A landscape with many peaks, sampled at points; each row gives a point and its height.
From any point a climber steps to the highest of the 2 points nearest to it. It stops when none of these is higher. Distance is the straight distance between rows; heights are no part of it.
<478> (h 3.20): [ -5  31  -8  -9 -44  -7  14   2  41  -6   0  17  -6 -16  26 -24  -4  -3
  -6  19  -5  14   8  12  -4   2  -4 -13 -21  -2  22 -30  13  11 -17 -33
  22   5  30 -14  41  18 -10 -24 -10  10   0   3  24  18   4   6]
<970> (h 1.91): [ 49  13 -11  14 -11  21   5 -29 -22  -1 -53 -36 -14   2  12  11  23  24
  20  12  -8 -22  66  45  22 -30   8 -25  21 -21  30  11  -6 -37  21  14
  19   1  -6   5  38   4 -20 -14   9 -17 -18  -5   0  -8  23  11]
<26> (h 5.41): [ 21 -37   4 -24 -19  -4   1  -3  19 -14  -6 -31  -3   1   0  16  36   2
 -16   4 -21  -3 -25  15  17 -22  -3 -33  11   4  11  45 -18   1  13  15
 -44  10  -1  16  24  19  27   8 -14  -2 -14 -12 -50 -36  29  26]
<845> (h 3.82): [-15  -7  -8  28  30  27  -9  19   4   4   1  24   4  19 -23 -16  -9 -41
  10   3  30 -27  29 -44 -29  21  31  22   5  -1   3 -29  24  14 -32   1
  31 -34  25 -31 -56 -20 -12  -5 -18   4  27  16  24  17 -15  -8]
<385> (h 2.92): [ -9   1  23   9  17   4  -7   9 -20  17   3   3   6  11  -2  10 -16  11
  -6 -21   0  -1 -25  -1  -1   6 -17  15   7   4  -6  -3  -7  -1  13  19
  -3   5 -18  12 -17  -6   6  26   3   5  -3  -5 -22  -5   6   0]
<561> (h 3.49): [ -7  11  -5  -5 -39 -14  24  27  50 -24  31  51  -2   0  -5 -27  -2 -26
 -23   6 -31  26 -20 -10 -21   2 -39 -26 -25   2  30 -13   9  14 -23 -23
   7  -2  25 -44  22 -15  22 -13 -17  37  15   8 -11   1  39 -20]
<153> (h 0.51): [ 26 -17  26 -24   3   1   1 -20 -46  16 -14 -16   8 -10  -5  35  33  17
  -9  14 -32 -17  -4  29   7  -6 -32 -32  11   7  10  45 -24 -42  49  38
 -14  22  -6  25  29  23  11  42   6 -12  18  -8 -53 -28  11  -4]
<112> (h 1.46): [  1  24   1  22  20  22   1 -33 -11  10 -32   9 -25 -14  14  20  -7  -3
   9  23  18 -35  72  37  -3  21   7 -10  -6  -8  47 -17  15 -38  -9  15
  34 -11   7 -10  29  -3 -40 -15  24  -8   3   9  17   2   5  -5]
<633> (h 2.74): [ 28  34  -7  32 -44  13   8  17  24  -5 -39  -6  -3  27  16 -37  -5   9
  14   4  -7   3  29   4  -3 -32  -4 -13  21 -28  27 -35   9  -2   6 -15
  48  -7  12 -25  26 -15  -8 -22 -28  22 -28   5  21  26  33   9]
<731> (h 1.52): [-23 -19 -53 -26  12 -30  -2 -10  12 -27  39  -9   0 -26 -16 -25  13 -14
  12  -4   3  32  -5 -23  15  -2  35  10 -28  14 -43  21  -3  33 -28 -49
 -21  -9  -9  -6 -33   1  -9 -36  23 -17  23  11  50   8 -42 -28]
<507> (h 5.04): [-20   3  -8  27   5  23 -23  11  23  -4 -15 -31  -3   3   7   2 -23  -5
  24  16  43 -22   6 -39   1   8  60  28   6 -29 -24 -33  23  30 -34 -11
   5 -17  13   5 -11 -22  -7 -45 -10  -1 -36  10  51  24 -17  31]
<314> (h 3.30): [-16 -15 -23   0  -9 -35   8  12  11 -36  34  13   8  12 -25 -10  -3   8
 -10 -34 -30  50 -42  -1  12 -20 -28   1  -7   7 -13  17 -10  12   1 -13
 -29   0 -43  -7 -23 -38  31 -10  22  28 -11   8  -5  -8  14 -43]
<771> (h 3.59): [  9 -29 -26 -34 -24 -10  14  14  54 -25  18   1   1 -17 -11 -23  31 -36
 -13  20 -14   7 -10 -21  -2 -11  17 -29 -16   6  -2  20   6  31 -30 -26
 -26  -6  35 -23  13  10  18 -28 -29   0  15   2  -8  -4  13  18]
<248> (h 3.31): [ -3  14   1  -5 -46   1  19  22  61 -11  11  39  -1  -8   9 -23   1 -28
 -23  21 -13   5  -6  -9 -22   7 -18 -25 -22  -1  36 -27  18  17 -31 -24
  17  -3  48 -39  38   4  12 -21 -33  28  12   5  -5   9  31   9]
<560> (h 5.19): [-38  -1  15  12  -2  16 -10   2  35  -2   0   0 -12 -14  15  27 -34  -5
  -5   6  38 -20 -13 -12  -5  33  19  17 -14  -6   9 -38  21  21 -38  -6
  -1  -2  17   0  25 -11   9 -38  -3   6 -33  16  19   0  -6  21]
<563> (h 3.70): [  2 -15   5  -5 -47   2  -3   1  73 -18 -14 -24 -10 -13  27   4  -1   6
   0  21   1  -2 -19  -4  17 -12  11 -25  -1 -16  15  -4   6  22 -30 -12
 -20   0  28  -4  64  -1  24 -51 -33  10 -51   0  -4  -9  22  45]
<511> (h 3.96): [ -9  -6  11 -16   2  -7  19  24   6  -5  39  57   7  -8 -22 -11   6 -40
 -25   4 -23   5 -11 -10 -40  25 -34 -14 -23  22  20  -6   2   3 -13  -7
  10  -2  23 -32 -17   8   6  31 -13  16  55   1 -31  -5  13 -23]
<1041> (h 3.19): [-21 -24  -5 -22  14  -4  -2  -6 -11  13  25 -11  15 -20   4   2   5  -9
 -15  -8  29   9 -20 -19  -2  25  29  38  -8  23 -50   3  -4  26 -12 -25
 -25  14   5  22 -40  47 -10  15  -1 -33  25 -14   9   1 -60  21]
<159> (h 3.50): [ 20  23  39  11  37  32  -5 -19 -63  46 -24  14   4  -2  -3  22  -8   9
   6  10  21 -39  35   6 -10  20 -12  21  15   1   4 -17   4 -48  23  46
  33   6   8   9  -4   8 -32  41   5 -16  22  -5 -22   5 -18  -2]
<2> (h 5.53): [  6 -18  40 -11  27  32  -4  -3 -18  31  -6  24  10 -15 -12  20  22 -30
 -26  23  14 -40   6 -13 -35  22  -5  -4   4  23  16   4   1 -32   4  36
   3   1  37   0 -14  33  -9  49 -34  -5  42 -10 -66 -24  -8  15]
<14> (h 4.83): [ -2  -4   7   2  49  -4 -14 -15 -59  10   4   0   7  -6 -20  35  -3   9
   3 -20 -12 -13   0  25   6   3 -30  -2   6  13  -1  24 -19 -31  42  34
 -11   2 -39  14 -24  -9   1  38  32  -8  18   0 -26 -21  -4 -39]
<510> (h 3.68): [-15 -16  -2  -9  24   5  -9 -12  -8  11   7  -3   1 -15   3  12   2  -8
  -8  -1  24 -11  -2  -1  -3  20  20  17  -3  18 -13   6  -2   7 -11   1
 -14   4   6  15 -25  29 -10  12   3 -22  17  -2  -4  -7 -28  13]
<191> (h 5.50): [ 19  15   8 -13  34  -1   2 -11 -56  22   5  29  11 -10 -17  10  11  -9
  -4  15 -18 -16  22  15 -23  19 -31  -8  -5  20  10   9  -5 -36  29  21
  26   6   3  -4 -12  14 -20  50  13 -11  58   0 -27   6 -18 -37]
<180> (h 4.25): [ -4 -32 -28   6  13   9 -16  -1  51 -31   2  -5 -16 -15 -15  17  10 -27
  11  21   8 -22   7 -14   4  -5  26 -27  -9 -13  16  26   8  15 -34  -2
 -26 -24  20 -26  11 -26  24 -47 -13   3 -11  26  -4 -24  18   8]
<769> (h 4.09): [  4  14 -25  31 -22  -1  -3  30  17 -11  -9 -14  12  49  -2 -52 -14   8
  27 -16  10  30  -3 -43   8 -31  29  23  21 -28 -38 -25   9  34 -14 -30
  26 -23 -15 -11 -35 -45   4 -31 -12  20 -34   5  55  40  -2  -2]
<523> (h 2.40): [ 21  25 -14  21   3  -6 -10   8 -47  -2 -20 -19  12  56  -9 -18 -11  25
  20 -38  -7  12   3  -3  17 -33   0  21  28 -18 -26  -6 -11  -5  32   1
  17  -3 -49   6 -44 -31  -2  12  19  -2 -14   1  20  15   2 -22]
<32> (h 1.80): [-14   0 -48 -16  -3 -26  -9 -10  17 -17  19 -31  -1 -14   7 -31   1  12
  22  -2   9  38 -10 -20  26 -15  46  18 -17  -3 -57  10  -1  34 -20 -49
 -19   1 -18  13 -20  -1  -9 -42  21 -15 -13   2  66  21 -42  -2]
<354> (h 3.00): [-12  14  60  22  20  15  -3 -14 -49  34 -15  -2  -6  -4  12  51 -35  43
   8 -16   6 -25   0  27  13  19 -34   7  10  -9  15 -11  -9 -34  30  51
   5  17 -24  29  36 -15   1  24  26   7 -35  -8 -15 -15  17  -1]
<808> (h 5.88): [  4 -46  24  -8 -10   9  -8   7  30  -2  -2 -20  -2   3   2  24  17  -3
 -19  -1  -5 -15 -38  -2   5  -4  -3 -17  10   1  11  30  -9   9  -5  22
 -41   1  12   9  16   5  30   6 -29   6 -20  -8 -59 -34  29  37]
<954> (h 1.31): [ -9 -16 -53 -42   0 -34   1 -21  18 -28  29 -13 -10 -33  -4 -17  25  -8
   4   4 -10  31   1  12  20 -12  21 -13 -26  20 -24  40  -8  19 -13 -35
 -38   1  -8   6  -7  20  -1 -27  29 -22  18   6  26  -6 -25 -16]
<796> (h 6.23): [-11 -25  37  13 -22  20  -4  24  53   4  -4  10   2   9  10  16 -13 -13
 -22   4  10 -17 -44 -26 -14  14  -4   1   4 -10  22 -17  13  22 -34  13
  -9  -6  37 -11  24 -12  28 -10 -49  24 -27   0 -38  -9  30  41]
<986> (h 0.64): [ -2 -11  26 -33  -3 -23   6 -15 -38  11  22   0   6 -26   4  33  14  20
 -15   9 -41  11 -30  38   2  10 -49 -24  -6  26   0  40 -23 -25  42  25
 -26  27 -16  34  32  37  23  44  19 -14  21 -14 -38 -24  -2 -16]
<140> (h 0.86): [-18 -23 -21 -33   7 -43  10  -4 -17 -24  53   9   6 -22 -21   0  13  -1
 -16 -20 -31  43 -34  19   6  -4 -23  -1 -18  31 -21  40 -21   5  17 -14
 -41   7 -36  13 -25  17  14  20  32  -9  30  -9 -15 -16 -14 -38]
<50> (h 4.88): [  0   0  27 -19  11  21   5 -11 -12  23  -2  28   6 -21   3  12  14 -24
 -26  28  15 -27  14   2 -33  38  -1   2 -15  25  18 -15  11 -19  -5  15
  18  15  42   2   0  48 -18  35 -20 -10  47  -8 -35  -9 -23  12]
<95> (h 1.89): [ 15  14   4   9  22  -9 -10   6 -65  11  -7 -12  24  36 -18   1  -7  25
  11 -36 -12   6 -10   1  12 -18 -20  24  26  -7 -30   4 -21 -14  47  15
   7   6 -50  16 -46 -21   1  36  19  -7   5  -7  -6   6  -7 -28]
<399> (h 3.88): [ -1 -45 -32 -17 -11 -19   6  15  45 -41  31   3   0  -9 -26  -9  21 -27
  -8   0 -19  22 -27 -29   5 -15   5 -22 -11   1 -10  35  -4  29 -28 -19
 -43 -13   8 -24  -4 -19  33 -34 -15   9   0  13 -17 -14  19  -2]
<846> (h 4.24): [ 20 -10  39   1 -47   9  11  -4  25  10 -22 -19  -5   5  28  12  12  24
  -8  15 -15 -10 -13  17  10 -11 -17 -24  15 -13  32   4 -11 -11  12  16
   0  18  18  12  62  18  15   8 -30  13 -29 -20 -38 -19  33  43]
<934> (h 1.99): [  6  36   8  33  33  13  -8   3 -49  10 -18  20  -5  30 -17   9 -26   5
  16 -15  -1 -26  37  12  -8   3 -26   1  10 -12  26 -24   6 -32  22  30
  44 -18 -23 -19 -15 -45 -14  15  25  12   5  15   2   9  19 -43]
<148> (h 3.26): [-22  -6   4   4  31  -1  -6   1 -13   6  17  19   0  -7 -13  12 -13  -8
  -6 -16   7  -5  -9   2  -8  19  -8  11  -9  17   0   2  -2   2  -4   6
  -5  -4 -11  -2 -30  -2   0  16  14  -2  16   3 -11  -8  -7 -19]
<163> (h 3.28): [  2 -29 -20 -49 -32 -18  28  21  42 -14  34   9  11 -15 -11 -36  36 -41
 -24  16 -13  22 -20 -35 -13   1  20 -10 -16  19 -20   7   4  40 -29 -39
 -17   2  40 -12  -6  34   2 -11 -36  -8  40  -7  -3  13  -8  23]
<421> (h 3.55): [ 35   9 -19  24 -36   6   4  38  12  -9 -22 -11  17  64  -7 -54   7  -2
  17 -20  -8  19   0 -35  -1 -44  13   9  32 -24 -11 -20   4  23   1 -21
  35 -19  -3 -19 -37 -32  10 -11 -35  20 -19   0  25  27  14   5]
<534> (h 6.92): [ 27  14 -18 -14  31   3   5 -12 -42  12  -2  25   4   3 -19 -12  22 -27
   5  19  -9 -16  48   8 -24  12  -7  -6  -3  18  13   7   4 -29  16   7
  32  -8  12 -16 -30  17 -35  39   7 -19  66  -2 -12  11 -25 -29]
<801> (h 2.10): [  9  38  54  29  -1   5   0  15 -47  38 -19   5  15  31  10  14 -36  43
   8 -25  -6  -2 -22   1   2   0 -42  22  24 -22  -4 -31  -7 -24  46  30
  33  20 -26  17  15 -28   2  37   3  18 -27  -6  -4  16  13  -2]
<127> (h 2.61): [  5  -9 -21 -25 -29 -26  14  12  24 -12  17  -5   7   6   1 -35  18  -2
  -6  -7 -16  39 -27 -12   8 -22   4  -1  -2   4 -23  16  -7  32  -2 -31
 -17   6  -3   5 -10  12   6  -4 -11   2   6  -8   6  13  -2  10]
<303> (h 6.41): [  9 -52  19 -18  -6  14   2  13  37  -6   6  -1   3  -6 -10  16  30 -35
 -34  17  -6 -30 -23 -15 -16   5   2 -28   4  12  18  33  -1   5 -18  20
 -39  -4  39 -11   9  18  27  15 -46   3  10  -9 -69 -36  31  35]
<694> (h 3.69): [ -1  -1  -2 -22 -26 -16  30  27  26 -22  41  52   2  -3 -18 -22  14 -36
 -27  10 -42  21 -16  -5 -29   9 -42 -35 -25  12  27   2   0   4  -9 -15
   2   3  23 -36   7   4  18  16 -13  26  44   2 -28  -5  34 -25]
<743> (h 2.84): [ 27  24  40  19  21  38   1 -31 -60  40 -38   4  -4  -2   7  33  -7  24
  11  16  11 -47  51  24  -2   9 -14   2  20 -15  25 -13   3 -59  22  48
  38   4   8   9  32  -7 -30  25  10 -10   2  -4 -19   1   4   3]
<513> (h 1.44): [  9   0  -8  -8  27 -16  -3   1 -58   9  15  -6  23  16 -21  -8   8  11
   3 -25 -15  15  -7   0   4 -11 -15  21  14  15 -40  21 -23  -3  37   2
  -6   5 -37  15 -56   8  -7  47  16 -16  32 -13 -12   5 -25 -24]
<461> (h 2.94): [  7 -20 -17 -49 -43 -32  28  19  36  -8  32  -2  15  -3   3 -44  31 -16
 -19   2 -17  46 -37 -31  -1 -15  16   1  -7  15 -35  12  -3  44 -10 -45
 -19  13  18   9  -4  33   0  -2 -29  -9  19 -20   5  24 -16  27]
<133> (h 2.70): [-15  -6  40  25  24  17 -13 -15 -25  19 -19 -20 -14   5   9  49 -24  33
   6 -20  14 -25  -3  19  19   8 -11   3  16 -10  15   2  -7 -22  14  47
 -16   3 -27  25  18 -20   7   9  19   3 -44  -3 -25 -29  24  12]
<925> (h 4.76): [ 30 -17   9 -16 -29  11   9 -11  21   0 -27 -26  -9  -7  19   5  33   8
  -7  26  -9 -16  13  23  14 -16   6 -31  10  -5  24  20  -9  -7   6  12
 -10   8  23  10  41  33   4   2 -22  -7 -11 -14 -30 -20  23  39]
<764> (h 5.51): [-21 -20  15   1  57  -1 -18 -26 -32   5  14   8 -11 -31 -16  60  -4   0
  -4 -12  -1 -24   6  38   3  25 -22 -13 -10  22  23  34 -12 -38  21  40
 -29  -1 -29  11  -4   0   3  24  38 -12  14   3 -31 -47   2 -31]
<1021> (h 3.15): [  1 -37 -17 -13   8  -2  -6   4   0   6  13 -29  17   0  -6 -17  21 -10
  -1  -4  17  11 -21 -37   6  -5  44  28  14   5 -56  22  -8  33 -12 -20
 -32  -6   4  18 -50  26  -5   6 -20 -26  11 -14   3   9 -38  31]
<184> (h 3.44): [ -7  13  -4 -17 -52 -11   7  -7  57 -10  -2 -12  -6 -24  37 -11  -3   7
  -2  19   0  16  -8   8  10  -2   8 -14 -13  -3   9 -22   9  20 -21 -34
  -5  11  29   0  56  22   1 -40 -12   0 -28  -2  24   6  -1  32]
<176> (h 1.21): [  3  26  10  11  15  29  -3 -27 -22  26 -33  -3 -10  -9  20  12 -10   4
   7  18  34 -31  56  14  -3  26  24  21   3  -6  14 -31  15 -27  -6  16
  29   3  18   9   7  23 -42   0  11 -19   8  -2  21  13 -24  19]
<843> (h 2.52): [  3   6  -5 -26 -42 -41  23  15  15 -11  31  10  12  11   8 -31   8  11
 -16 -12 -32  57 -48  -1   3 -22 -22   3  -4  10 -17  11 -11  22  18 -29
  -7  21 -15  15   3  12  13  15  -4  10   2 -17  -2  16   0  -1]
<27> (h 1.29): [ 25  18 -48 -19 -19 -12   8 -17  23 -17 -22 -26 -15 -18  18 -32  24   5
  19  18  -7  19  41  27  22 -31  21 -26  -9  -4  -3  12   1   7   1 -32
   1   0   4  -1  21  22 -17 -33  11 -16  -4   0  43  13  -6   1]
<75> (h 4.52): [-11  17 -22  32  -4  10 -12  22  21  -9  -8 -11  -2  24   1 -32 -23  -2
  28   2  25   4   8 -40   1 -11  39  21   8 -28 -24 -31  20  32 -30 -23
  21 -26   1 -15 -22 -40  -4 -43  -7  15 -31  13  60  37  -6   3]
<618> (h 2.54): [  6  32  -8  30 -35   9   4   0  34  -8 -34 -16 -17   1  27 -22 -12  17
  17   9   5   0  34  16   9 -21   8 -16  12 -28  23 -32   9  -2  -6 -17
  27  -7   9 -15  46 -13 -13 -42  -9  14 -44   8  34  20  27  14]
<805> (h 5.97): [-12 -45  29  -9  -6  18  -3  19  50  -5  15  20   3 -11  -8  25   4 -37
 -34  13   6 -27 -34 -26 -25  27  -2 -11  -9   7  21   5  10  15 -40  10
 -28  -6  48 -20  17   8  31  -3 -48  12   7   3 -56 -30  25  35]
<154> (h 2.62): [ -8  26  63  18  25  13   2   8 -56  45  -8  26  10  -4   0  37 -38  28
   2 -15  -1 -20 -14  17 -10  29 -52  12   3  -2  10 -23  -4 -33  36  49
  29  15 -15  14  25 -17   2  41  14  15 -10  -1 -16   2   9 -19]
<996> (h 5.64): [-37  -6  45  21  -8  20  -4  25  40  10   0  16  -3   4  13  26 -43  -4
 -17  -9  33 -15 -45 -24 -16  37  -1  26  -7  -8  13 -44  23  26 -37   8
   2  -1  19  -2  21 -19  22 -17 -25  22 -45   5  -9   0   9  33]
<982> (h 4.78): [-12 -11 -30  10  34  10 -25 -11 -13   4  -6 -36   1  -3   1  -6  -2  -6
  25   1  41 -11  19 -25  11   6  67  35   9  -8 -49   4   8  20 -15 -13
 -11 -14  -7  17 -48   6 -20 -18  11 -32  -1   0  52  16 -48  13]
<393> (h 3.02): [ 39  15 -21  24 -28   0  -5  28 -21 -16 -33 -19  19  74 -19 -39   9  10
  23 -37 -18  15   1 -22  11 -52  11   9  35 -24  -8  -7  -9   3  20 -10
  27 -14 -32 -11 -50 -41  17  -5 -13  10 -27   4  19  13  17 -15]
<433> (h 2.35): [ 40  22  28  29  -4  40   5 -25 -39  25 -52 -17  -9   8  14  21   2  30
  15  13   2 -43  61  30   7 -12  -4  -8  32 -26  33 -11   2 -52  21  36
  39   0   6   3  40  -9 -28   2  -1  -6 -16  -7 -12  -1  21  17]
<155> (h 4.37): [ 12   9  15   1  52  11 -13 -22 -67  33  -7   5   8  -8 -11  25   1   5
   6  -2  12 -26  25  12  -4  12  -9  15  11  16 -10  12  -9 -37  31  36
   9   5 -12  14 -26  13 -27  46  20 -26  33  -7 -21  -6 -26 -18]
<579> (h 1.69): [ -4  35  11  38  32  23  -6 -13 -35  15 -32  10 -22  10   5  17 -34   8
  13   0  26 -35  57  17  -3  15   2  11   7 -16  30 -30  16 -32   3  30
  39 -17 -13  -8   7 -28 -33  -4  28   2 -15  12  23  10  14 -14]
<444> (h 3.79): [  8   0  56   7 -36  -1   6   1  -7  19 -11  -8   6  10  21  29  -3  38
  -9  -2 -30   2 -39  17   5  -8 -48 -19  14 -14  28   3 -18 -23  35  26
   4  27  -7  23  57   0  27  25 -15  22 -29 -15 -38 -18  33  14]
<156> (h 2.22): [-28  40 -22  20  -7 -16  -5  -1  17 -15  -4  -9 -17  -1  21 -25 -37  23
  19  -8  22  24   6  -1  15  -6  15  18 -13 -14 -19 -29  10  15 -16 -32
   7  -3 -24   1  10 -30 -13 -46  35  10 -47  16  75  28  -9 -16]
<609> (h 3.91): [ 12 -16 -32   4  21   9 -14  -2 -14   8  -6 -31   7  15  -6 -25  14 -10
  18  -2  20  -2  19 -23   8 -13  50  21  20  -4 -42  16   0  18  -5  -8
  -6 -18  -1  11 -57  12 -17   0  -6 -26  13  -6  27  14 -33  14]
<990> (h 3.07): [-14   6 -19  -1 -14 -43   7   2  -4 -39  30  18   5  11 -15   1 -11  28
  -9 -30 -46  54 -47  25  17 -27 -49  -5 -11   6  -2  13 -13  -8  26  -2
 -25  16 -60   7  -1 -35  36  -5  41  35 -24   8   2 -13  19 -59]
<576> (h 1.08): [ -2  -8 -37 -26  21 -31   4 -12 -35 -11  28  -4   4  -8 -16 -16  20   1
   2 -15 -16  28   1  14  11  -8  -1   6  -8  24 -30  38 -22   4  20 -18
 -21   3 -31  12 -42  23 -11  25  32 -22  41  -9   4   1 -31 -31]
<854> (h 0.90): [-10  16 -20 -10  25  -4  -7 -28 -21   9  -1  -5 -10 -13  13  -1  -5   3
   9   0  19   1  26  20  10  15  20  18 -12   8 -13   0   1  -3   1 -10
   2   8  -9  13 -17  27 -30   3  32 -30  21   0  32  10 -36  -6]
<252> (h 1.11): [ 39  18 -58 -17 -36 -24  14  -4  18 -31 -21 -25  -7   2   5 -39  33  12
  17   2 -26  35  27  26  24 -52   3 -31  -2  -5  -2  16  -8   5  20 -36
   3   7 -14  -2  18   8  -1 -24  10  -3  -9   0  33   8  11 -16]
<625> (h 4.85): [-40  -9   1  19  26  11 -13   7  30 -15  11  19 -16 -13  -9  23 -30 -21
   1   1  32 -22  -9 -19 -11  31  16   9 -20  -3  14 -19  20  18 -39  -3
  -5 -17  10 -20   2 -32  15 -35   2  10 -18  27  17  -9   2  -4]
<125> (h 0.94): [ -5  31   4  11  20   4  -4 -22 -33  19 -15  -8 -12  -1  21   7 -23  21
  14  -3  24  -8  30  19  13  17  11  27  -1  -5  -9 -19   2 -14   8   7
  13  10 -13  18  -1  14 -30   7  32 -21  -3  -3  30  16 -22   4]
<470> (h 1.14): [ -7  -5 -40 -27  20 -23  -2 -28 -10 -14  16  -9 -11 -24  -2  -4  18  -5
   5   1  -3  15  17  26  16  -1  15  -7 -20  20 -12  35 -10   2   4 -18
 -22   1 -14   9 -18  27 -15   0  35 -27  29   1  20  -5 -27 -21]
<292> (h 2.31): [ -8  33  36  20  27   8   0   6 -42  21  -2  38   0  -2  -8  25 -31   9
   1  -7 -12 -18   9  24 -16  25 -48  -5 -10  -2  32 -23   2 -34  25  33
  37   1 -14  -9  16 -26  -2  28  22  21  12  10 -11   2  18 -42]
<245> (h 3.58): [-10 -42 -25  -9 -11 -33  14  24  29 -42  47  17  11   6 -39 -13  13 -17
 -15 -24 -27  46 -44 -29   3 -14 -20  -9  -7   6 -18  27 -12  23 -18 -15
 -41 -10 -18 -24 -25 -31  34 -16  -2  24   4  10 -23 -12  17 -29]
<660> (h 6.50): [ 24 -20  31 -12  13  36  -6 -13 -16  30 -27 -10   4  -5  -1  10  31 -13
 -14  26  20 -40  16 -10 -12   6  16   1  20  10   5  12  -2 -26   6  40
  -7   3  35  14  -8  41 -11  35 -34 -16  24 -16 -57 -21 -10  42]
<681> (h 4.51): [-22 -33  -5  22  23  12 -15  11  46 -26  14  21 -14  -7 -24  27 -12 -31
  -1   4  13 -25 -12 -27 -11  15   5 -13  -8 -11  23  12   9  13 -37   8
 -26 -26  15 -34   0 -42  33 -34 -15  16 -13  28 -22 -27  30   0]
<919> (h 2.36): [-22  42 -14  24 -20  -5  -2 -11  28 -15 -19 -14 -26 -14  31 -16 -30  23
  21   6  19   7  32  17  12  -6  12  -4 -11 -19   9 -36  11  -1 -18 -26
  15  -3  -5  -7  45 -18 -20 -58  25   9 -51  17  66  23   5  -5]
<850> (h 4.36): [-20  -5  28  -8  13  13   4   9   3  15  20  43   4 -18  -5  14  -7 -31
 -30   7   8 -17 -10  -2 -38  42 -17   5 -24  26  23 -21  12  -2 -18   5
  14   6  32 -14  -5  23   0  25 -17   7  40   1 -29 -12  -5  -3]
<224> (h 0.74): [-20 -30   9 -35  14 -28   1  -9 -22  -5  47   0   8 -33 -10  32  11   3
 -22 -11 -31  19 -46  28   1   8 -33 -10 -13  38 -10  49 -24  -5  25  12
 -54  14 -27  27  -4  32  22  36  24 -18  21 -18 -42 -37 -10 -19]
<139> (h 3.05): [ 39  28  -9  17 -52  10  15  36  24  -4 -27   3  11  44   3 -57   8  -5
   7   2 -16  11  15 -19 -14 -36  -6  -7  23 -20  15 -36  12  15   7 -21
  54 -10  21 -30  -1 -12  -1  -3 -46  25  -4  -3  13  33  24  13]
<1026> (h 1.56): [ 35   9 -37   0   6   6   0 -21  -4  -8 -32 -20 -15  -3   2  -7  26  -4
  17  16  -4  -8  60  34  13 -21  17 -27   1  -7  21  17   1 -17   6  -2
  12 -11   1  -8   8  10 -22 -14  14 -15   8   5  15  -1   6  -4]
<749> (h 2.02): [-22  12 -38   8   3 -18 -15  -5  16 -20   4 -32  -9   0  10 -20 -18  21
  29  -7  19  25  -6 -15  26 -14  38  19  -8 -13 -48  -2   3  26 -18 -34
 -15  -5 -28  11 -11 -26  -5 -48  30  -3 -44  11  72  22 -25  -7]
<952> (h 1.53): [-18  19 -25 -29 -20 -30  -1 -22  13  -6  19 -20  -5 -21  32 -18  -6  19
  11  -2   8  42 -13  11  23   1  22  18 -25   7 -38  -2  -1  23  -9 -47
 -17  21  -9  25   6  30 -11 -26  34 -24 -10  -4  57  16 -47   8]
<566> (h 4.44): [-11  -7   2  15  40  29 -13  -4 -11  18  -7  24   0  -1 -14   8  -3 -35
  -5   6  37 -37  31 -21 -31  30  27  22   3  14   5 -19  18  -6 -19  13
  20 -16  24 -14 -44   9 -23  14 -12 -10  36   5   1   1 -27   1]
<295> (h 2.51): [ -3  17  36  26 -12  -1  -2  22  -4  17  -7   3   9  35  13   0 -30  30
  -3 -30  -2  17 -42  -9   1  -8 -24  21  19 -15  -3 -24  -2   6  21  12
  13  12 -26  13  -1 -28  11  20  -9  24 -35  -9  -8  11  18  13]
<528> (h 5.66): [-26  -9 -14  15  31  19 -27 -10   6  -3 -10 -36  -8 -12   5  19 -15  -7
  24  12  50 -29  16 -25   6  17  66  29   0 -14 -28 -13  16  19 -26  -6
  -8 -12   3  13 -17  -6 -12 -36   9 -20 -23  11  51   7 -36  23]
<1037> (h 3.95): [  1 -17 -10  15 -12  12 -11   3  46 -16 -19 -23 -15  -1   9   9  -1  -1
   8  12  10 -14  -2  -4  15 -13  19 -18   6 -20  16   6   5  12 -26   1
 -17 -17  14  -9  30 -21  20 -43 -17  10 -41  15  -1 -10  29  26]
<734> (h 2.83): [ -2  18   2 -10 -38 -49  18  11  -3 -20  29  17  16  15   0 -13  -7  33
 -14 -21 -50  65 -59  16   5 -28 -52  -3  -3   5  -7   7 -16   0  37 -13
  -2  27 -44  16  12 -15  31  18  16  29 -12 -10   0   9  11 -36]
<856> (h 3.40): [-17  10  70  10 -13   3   5  -1 -14  32   1   6   0  -2  28  41 -33  40
  -3 -10  -4  -1 -34  18   3  23 -39   8   2   0  15 -15  -6 -17  20  33
   4  29  -8  30  48   8  14  25   3  11 -38 -18 -24 -15   9  18]
<987> (h 5.40): [ 13  -1 -18  -2  33  14   1  -3 -19   8  -1  26   6   8 -23 -21  18 -42
   2  13   8 -20  47 -14 -30  15  15   5  -1  18   6  -4  12 -11  -8   2
  30 -21  24 -25 -51  13 -32  24  -9 -13  61   0   1  11 -29 -15]

Two climbers start at each pair of points below. Name the first point that both come to, or write never.
<954> and <184> => never
<180> and <248> => never
<513> and <470> => <421>

Where does a climber stop that starts at each point below?
<140> => <528>
<843> => <399>
<478> => <796>
<952> => <528>
<139> => <528>
<561> => <660>
